Each row is a point on a landscape with many valleys, with its height.
From any point a ball takes the steepest step (drop divided by distance) to one of its 5 nearest points. It stops when none of these is lower. Distance is the straight distance between rows; heights are no part of it.
<429>: [156  99 154 108  84  79 148  98 168]  (h 161)
<72>: [133 165 129 126 101 141 145 138  66]  (h 495)
<200>: [112 128 107 118 136 139 137 158  92]  (h 514)
<486>: [111 161 115  94 157  64 155 168 106]  (h 355)
<551>: [111 130 100 108 122 122 149 160  95]  (h 497)
<223>: [109  91 172 138 143 150  61  60 151]  (h 270)
<681>: [143 114 108  95  86 112 164 148 103]  (h 469)
<498>: [ 89  81 131 181 111 137 132 103 118]  (h 284)
<661>: [104 187 137 148 156 144  96 157  71]  (h 438)
<839>: [121 144 108 156 114 141 158 113  75]  (h 552)
<924>: [132 107 144 129 146 127  78  67 168]  (h 235)
<737>: [120 142 101 128 105 138 148 128  81]  (h 548)
<836>: [117 114 112 121 129 151 150 152 104]  (h 612)
<707>: [170 116 138 110 132  80  97  57 166]  (h 260)
<155>: [ 92 157 117 125 159 132 124 164  87]  (h 82)
<408>: [125 192 164 136 116 179 125 134  70]  (h 476)
<814>: [181 110 130  93 109 109 145 166 175]  (h 621)
<825>: [115 104 147 160 142 164 135 116 180]  (h 277)
<140>: [135  99 130 106 149 133 139 187 147]  (h 599)
<658>: [143 103 126 106 102 129 154 152 153]  (h 575)
<637>: [172 133 108 132 138 128 118  97 209]  (h 254)
<774>: [145 121 139 165 161 173 116  93 192]  (h 266)
<39>: [105 103 106 145 123 164 159 138 117]  (h 475)
<95>: [118  90 175 126 108 111  92  81 160]  (h 248)
<691>: [144 115 143 138 124 130 139 105 179]  (h 101)
<260>: [107  93 123 164 133 181 143 127 145]  (h 349)
<670>: [103 176 124 130 168 109 122 158  93]  (h 241)
<815>: [105 107 107 158 116 157 150 110  96]  (h 439)
<469>: [135 171 113 104 120 103 128 162  81]  (h 461)
<561>: [134  90 150 150 115 127 140 103 163]  (h 238)
<425>: [157 142  89 144 157 142  97  88 196]  (h 265)
<669>: [103  93 165 171 140 155 118  92 164]  (h 240)
<821>: [117 165 119 135 125 160 118 132  65]  (h 81)
<597>: [126  95 125 137  91 115 161 120 120]  (h 446)
<318>: [137  98 123 148 141 173 130 157 169]  (h 403)
<207>: [134 191 143 116 117 121 127 154  69]  (h 589)
<24>: [ 97 200 131 129 159  75 136 169 100]  (h 297)
<947>: [ 81 183 128 166 176 138 115 164  85]  (h 406)
<439>: [ 92 140 106 138 148 162 123 156  76]  (h 227)
<453>: [183 129 120 111 124 116 122 106 197]  (h 306)
<689>: [ 76 122  99 132 176 169 127 175 104]  (h 460)
<484>: [123 117 104 112 102 138 165 140 108]  (h 660)
<905>: [135  96 118 122  76  83 170 118 128]  (h 73)
<430>: [103 169 119 134 141 153 117 154  65]  (h 356)
<588>: [163 119 137 123 119 138 129 143 179]  (h 307)
<60>: [142 163 111 113  96 124 143 138  80]  (h 131)
<6>: [113  89 159 151 118 134 127  87 158]  (h 258)
<489>: [106  98 119 158 104 129 146  98 110]  (h 350)
<738>: [ 95 140 113 123 171 109 136 177  99]  (h 250)
<512>: [136 133 109 159 167 151 109  67 189]  (h 262)
<716>: [166 114 147 113 115 102 129  89 175]  (h 46)
<710>: [114 110 150 166 149 172 111  83 184]  (h 239)
<956>: [139  88 128  95 142 111 135 190 142]  (h 560)
<620>: [127 182 131 133 110 153 119 137  66]  (h 483)
<283>: [152 105 154 143 138 127 119  92 190]  (h 185)
<244>: [110 157 110 121 139 137 120 156  77]  (h 363)
<945>: [ 99  72 157 156 104 113 140  92 136]  (h 282)
<636>: [120 186 125  93 128  54 133 160  97]  (h 381)
<334>: [143 103 147 106 135 103  79  58 166]  (h 256)
<458>: [113 160 103  89 136  82 132 160  94]  (h 388)
<495>: [175 101 127  92 130 101 126 185 168]  (h 591)
<256>: [162 117 125 127 141 108 104  72 184]  (h 222)
<842>: [124  97 161 149 150 141  98  71 184]  (h 216)
<616>: [ 91  87 169 165 123 135 107  88 147]  (h 257)
<550>: [168  98 143  89 113  78  76  66 155]  (h 286)
<437>: [153 108 131 134 134 150 127 147 175]  (h 298)
<574>: [156 125  95  86  79  96 164 147  89]  (h 236)
<693>: [126  95 150 134 153 150  55  62 157]  (h 255)
<433>: [138  97 163 134 127 110 108  78 174]  (h 219)
<573>: [ 97 121 102 150 127 170 144 132  88]  (h 511)
<192>: [131 138 102  83 106  85 138 162  84]  (h 419)
<86>: [133  97 128 137 124 153 150 150 162]  (h 435)
<336>: [161 102 125  99  95 105 163 163 158]  (h 704)
<474>: [125  94 142 129  90  96 162 115 147]  (h 421)
<327>: [154 192 149  98 100  82 119 171  69]  (h 485)
<32>: [190 139 104 104 123 100 116 112 207]  (h 329)
<608>: [ 74 156 115 152 178 158 116 159  90]  (h 377)
<770>: [166 138  83 120 143 111 110  78 199]  (h 249)
<784>: [ 98 107 108 133 144 169 142 156 108]  (h 571)
<271>: [106 197 160 149 133 167 113 146  76]  (h 389)
<925>: [196 126 127 106 123 106 117 145 192]  (h 436)
<74>: [115 193 148 148 129 183 121 135  61]  (h 194)
<400>: [100 130 117 176 116 158 146 111  72]  (h 492)
<791>: [145 193 162  99  91 112 128 153  65]  (h 553)
<820>: [108 143 113  99 150 102 137 167  97]  (h 318)
<954>: [128 110 109  84 135  89 140 182 102]  (h 447)

For each start below, name the point where the ball stops.
<954> => <155>
<498> => <716>
<784> => <716>
<839> => <716>
<658> => <716>
<408> => <821>
<486> => <155>
<458> => <155>
<271> => <821>
<24> => <155>

Call two points neighbours if one is among the 5 nearest of the other. Go from one point of each pair to the other, from neighbour to neighbour, staying as low as possible. Name the highest point that can't be avoided.
<821> / <155> => <430>
<716> / <905> => <429>
<155> / <60> => <192>
